Each row is a point on a landscape with many peaks, with its height.
A climber steps from a point to whichever of its 2 nearest points has the largest rise for the distance, and stops where none of them is higher. Distance is the straight distance between rows; heights are no part of it.
<100>: [  5,   2, -12,  -6,   2,  -4,   7,  -1,   8,  -6,  -6,   4,  -2,  -4, -10,
   8,  12,   7,  -2,  20,  23, -10, -19,  -5]  height 394
<484>: [  1, -11, -18, -12,   8,  -3,  16, -15,  -3,   4,   8,   4, -17,  -1,   8,
  -4,   9,  -7,   0, -10, -11,  23,   2,   7]  height 739
<467>: [  6,  14,  -2, -18,  14,  16,  10,   8, -22,   5, -13, -19,   8,   0,   8,
 -13,   8,  25, -13,   1,  21, -29,  -6,   4]  height 140
<12>: [  1,  -1,   2,   8,  -5,   5,  -6,  -8, -12,   9, -17,  -3, -12, -17,   1,
   4,  -3, -18,  13, -10, -12,   7,  12,  -6]  height 283
<54>: [  5,   4,   0,  13,  -9,  20,  14,  12,  -6,  -7,   3,   2,   2,  -9, -11,
  -1,   2,  11,   1,   6,  12, -12, -11,  16]  height 413
<655>: [ -2, -21,   5,  -2,   4,  14,  23, -15,  -3,  11,   5,   0, -17,  -7,   7,
   5,  18,   3,   4,   6,  15,   0,   1,  14]  height 260
<143>: [ 11,  -1,   2,  14, -27,  24,   4,   9,  -8,   5,  -6,   4,  -9,  -8, -14,
  -4,   5,   4,  -1,  17,  16, -10,   1,  10]  height 332
<207>: [ -8, -17,  14,   8,   5,   7,  20, -13,   8,   8,   6,  -6, -10, -16,   4,
  20,  13,   8,  11,   7,   8,   8,   0,  14]  height 200
<778>: [  2,  15, -12, -14,   5,  22,  15,   5, -36, -12, -11,  -1,  10, -14,   4,
 -12,   4,  13, -16,   2,  17, -29,  -8,   9]  height 190
<356>: [ 10,  -3,   4,   6, -22,   5,  -9,  -4,  -5,  15, -15,   2, -14,  -7, -10,
  -1,  13,   4,  -4,  21,  15,  -7,  10,  -3]  height 270
<260>: [  0, -13,  17,  11,  -3,  -9, -16,  -7,  14,   3, -12,   0,   5,  -1,  -6,
  17,  -2, -13,  11,   8,  -2,  -1,   1, -10]  height 271
<62>: [  7,  -2, -12,  -1,  -1,   1,   9, -13,  -9,   8,  31,  10,   8,  12, -14,
 -12, -13,  -3,   9,  13,  -6,   9,  12,  13]  height 320
<565>: [ 14, -14,   7,  12, -13,   4, -13,  17,   2,  -4,   7,   7,   7,  28,   4,
 -21, -13, -17,   1, -18, -19,   2,  10,  -1]  height 277
<545>: [ -8,  17,   7,  -1,  15, -11,   1,  -7,  -2,   1,  17,  -5,  22,  -6, -10,
   6, -15,   7,   6,  -2,  -8,   1,   2,   7]  height 65
<117>: [ 10, -12,   4,   4,   2,  10,  13,   7,  10,   1,   5, -14,  -6,  16,   0,
   0,  14,   9,   7,   3,   1,   1, -10,   8]  height 752
<532>: [ 20,   4, -16,  16,   1, -10,  -9,   4,   6,  -8,  -3,   9,  21, -14, -24,
  -6,   0,  -4,  10,  -8, -13,  -4, -10,   0]  height 304
<267>: [ 14,   0,   5,  13,   7,   4,   2,  16,  10,   1,  -5, -18,   5,   3,  -3,
  -3,  15,  10,  13,  -7,   0,  -4, -14,   1]  height 554
<576>: [ 14, -11, -13,   2, -15, -13, -11,  14,  19,  -8,  -3,   0, -12,  16,  -4,
  -5,   9,  -7,  -6,   2, -12,  14, -10,  -3]  height 356
<541>: [ -8,   1,   1,  -3,  -3, -10,  -8,  -2,  13,  -8, -12,   4,  -5, -10,  -3,
  19,   4,  -3,  -4,  17,  16,  -4, -12, -12]  height 473
<601>: [ -6, -14,   4,  15, -18, -19, -20,  -2,  13,   3,  -1,  18,  -2, -19,   4,
   0,  -2, -14,  -4, -10, -14,  14,  20,  -6]  height 465
<569>: [ -3,  13, -17,  -9,   2,  19,  19,   4, -29, -13,  13,  10,   9,  -6,   0,
 -11,  -6,   9, -12,   2,  13, -12,  -4,  15]  height 256
<97>: [  1, -16,   2,   1,  -4,  21,  10,  -9, -15,   9,  -8,   3, -17,  -2,   6,
  -1,  12,  -5,   1,   5,  12,   0,   3,   4]  height 331
<698>: [  9, -20, -10,  -2,   9,  11,   7, -18,  -7,   6, -16,  12, -15,  -9,  11,
  -7,  25, -13,   1,  -6,  11,   2,  -4,  -7]  height 428
<447>: [  1, -21,   2,   4,  -5, -14,  -9,  -7,   6,  10,  23,   8,   3,  16,   0,
 -16, -13, -12,  -3,   0, -18,  14,  27,   8]  height 464
<777>: [-15,  28,   5,   1,  -5,   0,  -3,  19,  -8, -15,   5,   0,   8,  -5,   1,
  -1, -24,   0,  -2, -13,  -5,   1,  -3,  -3]  height 511
<142>: [-15,  11,  23,   9,  16,  -2,   5,  -4,   7,  -3,  11,  -3,  20, -19,  -2,
  17, -10,   7,  15,  -4,  -3,  -7,  -6,   5]  height 97
<95>: [ -7,   6,   9,  16,  -8,  19,  10,  21,  -1, -12,  -3, -12,   5, -15,   0,
   7,  -1,  10,   7,  -6,  11, -10, -12,   9]  height 513
<446>: [-11, -21,   8,   3,  -4, -21, -10, -15,  10,  13,  14,  14,  -1,  -7,  10,
  -6,  -6,  -6,  -8,  -4,  -8,  17,  31,   1]  height 685
<44>: [-16,  -7,  -4,  -5,  -4,  -8, -10, -11,   8,  -6, -15,   5, -16, -10,   0,
  29,   3, -11,  -2,  14,   2,   7,  -3, -11]  height 561
<412>: [ 14, -11,  -9,   0,  -9, -14, -19,  -6,   4,   7,  11,  13,  11,  10, -11,
 -16, -14, -21,   0,  -2, -12,   4,  28,  -6]  height 344
<380>: [ -1,  27, -15,  -9,  14,  -6,   7,   9, -13,  -4,   6,  -7,  13,  -7,  -1,
  -9,   2,  33, -17, -10,   0,  -3,  -2,  15]  height 122
<305>: [  7,   8, -10,   3,   5,  18,  17,  -5, -19,  -4,  10,   2,  10,  -2, -14,
  -6,   1,   7,   4,   8,   7, -12,  -7,  15]  height 330
<564>: [-12, -15,  -2,   1, -17,   2,  -9,   8,  13, -14, -11,   4, -18,  19,  -1,
  26,  -2,  -7,  -6,  24,   5,  -1, -14, -10]  height 237
<69>: [  2, -19,  11,   7,  -6,  -1,  -8,   0,  -2,   4,  16,  13,   7,  27,   5,
 -18, -13, -13,  -1,  -7, -15,   3,  16,   4]  height 355
<458>: [ -9,  29,  -5,  -9,  11,  -2,  11,   5,  -2, -12,  14,  -7,  13,  -2,  -6,
   8,  -9,  24,  -8,   6,   2,  -6, -14,  13]  height 86
<730>: [-14,  29,  -3, -19,  -2,  -3,  -9,   8, -13, -10,   1,   0,   6,   3,   5,
  -7, -19,  -2, -16,   1,   3,  -7,   7, -12]  height 409
<742>: [-11, -21,  12,  16,  -9, -16, -18,  -4,  16,  -3,  -5,   3,  -8,  -8,   4,
  23,  -5, -15,   7,   0, -16,  15,  11,  -8]  height 347
<567>: [  7,  -7,  -7, -10,   7, -14, -14,   5,  16,  -3, -24,  -3, -10,  13,  11,
   1,  11,  -7,  -4,  -8,  -2,   4,  -8, -23]  height 565
<341>: [ -3,  20,  13,  -8, -13,  10,   4,  22,   1,  10,  -8, -27, -15,  11,  12,
  -4,   4,  21, -12,  -2,   5,  -7,  -2,   2]  height 165
<445>: [ -9, -15,  19,  21,   9,   3,  12,  -5,   8,  -2,  10,   1,   9, -17,   1,
  14,   4,  -1,  17,  -5,   7,  -1,  -3,  10]  height 144
<750>: [  4, -11,   1,  -2,   2,  -2,   3,  -6,   0,  -1,  22,  10,   6,  19, -11,
  -4, -13,  -8,   7,  12,  -5,   4,  -2,   5]  height 402
<596>: [-13,  18,  -2, -22,  17,   2,  10,  -7, -17,   3,  21,  -7,   6,   7,   9,
  -6, -15,  -2,  -1,  -7,  -7,   2,  10,   5]  height 203
<737>: [ -5,  -8,  -1,  -5,   1, -13, -16,  -5,   8,   1, -27,   2, -17,  -5,  13,
  14,   9, -14,  -4,  -4,  -5,   7,   3, -24]  height 725
<573>: [ -7,  12, -15, -13,  10,   3,  13, -11, -16,   2,  31,   3,  11,   9,  -5,
  -9, -19,  -2,   4,   1,  -4,   7,   9,  10]  height 252
<277>: [ -3,  -6,   4,  14,  -9,  -6, -20,  -5,   0,   2, -16,  11,   0, -14,   7,
  -1,  -6, -20,   4, -15,  -9,   7,  15, -10]  height 359
<224>: [ -1,  -7,  -7,   2, -21,  -7, -11,  10,  10, -11,  -6,   8, -15,  20,  -5,
   8,  -7,  -9,  -8,  16,  -4,   7,  -8,  -8]  height 284
<555>: [ 13,  12,  -6,   8,  11,   6,   2,  11,  -5, -11,  -5, -10,  13,  -4,  -8,
  -3,   2,   7,   8, -10,  -2,  -8, -18,   0]  height 445
<474>: [  3,   3,  -5,  -7,  -6,  11,   1,  -8, -19,   4,   8,  14,   3,   7,   4,
 -20, -11, -14,  -6,  -1,   2,  -1,  14,  -2]  height 210
<651>: [-11,   7,  14, -10,  20,  -9,   9, -11,   9,   9,   2, -16,   2,  -4,   9,
  10,   5,  16,   2,  -1,   4,  -1,  -2,  -1]  height 463
<710>: [ -6,  -6, -10, -11,   3,  -5,  19,  -4,   0,  -2,  27,   2, -15,   5,   4,
  -2,  -5,   3,   0,   0, -10,  22,   1,  16]  height 532
<375>: [ -2,  28,  -6, -14,  13,   0,   0,   1, -19,   5,   5, -10,  13,   2,   2,
 -12,  -4,  17,  -9, -11,   1,  -5,   8,   5]  height 155
<171>: [  0,  11,  16,   5, -12,  -4,  -9,  15,  11,   6,  -7, -11,  -1,  10,   5,
  -1,   1,  10,  -4,  -2,  -1,  -1,  -1,  -6]  height 215
<358>: [-18,   9,  23,  -2,   9,   0,  -1,   1,   7,   2, -10, -24,  -4,  -7,  18,
  22,  -3,  -1,   8, -13, -14,   5,   3,  -8]  height 303
<167>: [ 12,  -8, -13,  -3,  -7,   1, -15, -12,  -9,   9,  -1,  16,   9,  11,  -7,
 -21,  -7, -16,   0,  -1,  -1,  -5,  17,  -9]  height 269
<70>: [ 17,  -2, -16, -12,  -8,  -8,  -9,  10,  11,   1, -16,  -1, -15,  19,   3,
 -17,  12,   0, -12,  -4,  -6,   6,  -6, -11]  height 446
<612>: [ -8,   2,  11,   0,   5,   6,  -1,   0,  -3,   9, -18, -21, -17, -10,  16,
  11,   1,  -8,  12, -15, -13,  11,   8,  -8]  height 249
<102>: [  9, -24, -22,  -5,   8,   0,   7, -18,  -2,   1,  -8,  13, -16,  -1,  13,
  -6,  18, -22,   1, -13,  -7,  13,   0,  -4]  height 538
<198>: [-13,  14,  11,   7,  -1,  12,   4,  23,  -6, -21,   0,   1,  11,  -9,   9,
   3,  -9,   4,   0, -11,   8,  -6, -12,   1]  height 636
<83>: [  5, -11,   4,   0,   2,   8,   2,   5,   2,  -4,   2,   0,   0,  30,  -3,
  -5,  -1,  -5,   9,   3,  -4,   0, -13,  -2]  height 534
<644>: [  1,  19,  11, -17,   7,   8,   7,  13,  -5,   9,  -6, -27,   0,  14,  10,
  -7,   5,  25, -12,  -1,   9, -17,  -3,   0]  height 130
<536>: [ -2,   2,  13,  -7,  -8, -14, -17,  12,  15,   4,  -5,  -7,  -6,  27,  10,
  -3,  -6,   3, -10,  -6, -11,   8,   3, -12]  height 268
<195>: [ -1,  -2,  13,  -1,  14,   4,  13,  -3,   5,  11,  -4, -12,   2, -10,   4,
   5,  15,  18,   2,   0,  21, -11,  -5,   6]  height 586
<376>: [-11,  19,  -2, -20,  -2, -15,  -9,   8,   6,  -7,  -1,   0,  -4,  15,  12,
  -8, -13,   0, -17,  -4,  -3,   6,   2, -16]  height 338
<676>: [ 10,  -8, -15,  -2,   0,   5,   3,  -7,   0,  -7,  -4,  17,  -5,   0, -12,
   0,   4, -13,   4,  13,   7,  -3, -13,  -5]  height 322
<342>: [-21,  -1,  17, -10,  19,  -3,  10, -21,   7,  10,  -1, -12,  -8, -13,  11,
  24,   1,   1,   8,   0,  -4,   6,   5,  -2]  height 382
<231>: [ -9,  15,   2,   0,   9, -10,  -1,   4,   4,  -9,  21,   6,  19,  -6,  -4,
   3,  -9,  15,  -6,   1,   3,  -5,  -6,   6]  height 59
<530>: [ 12,   9, -11,  18,  10,   0,  -7,   8,   2, -15, -13,   2,  22, -17, -14,
   1,   8,  12,   6, -12,  -1, -12, -18,   5]  height 375
<487>: [  8, -15,   4,   7,  -2, -18,  -9, -17,  13,  10,  -4,   9,   4,  -4, -15,
  10,   4,  -8,   7,  19,   4,  -3,   4,  -7]  height 222
<508>: [ 14,  -4,   5,   8,  -8, -10, -10,  -9,  10,  17,  -7,   4,   0,  -8, -14,
  -3,  15,  12,   1,  15,   9,  -5,   4,   0]  height 227
<599>: [ 19,  -2, -23,  15, -12,   0,  -3,   2,   4,  -6,  -6,  14,   7, -13, -22,
  -5,  10, -13,   6,   3,  -2,  -2, -10,  -2]  height 259

Where does a climber stop that starts at each point below?
<778>: <198>
<599>: <737>
<224>: <737>
<612>: <195>
<545>: <484>
<380>: <117>
<644>: <198>
<532>: <117>
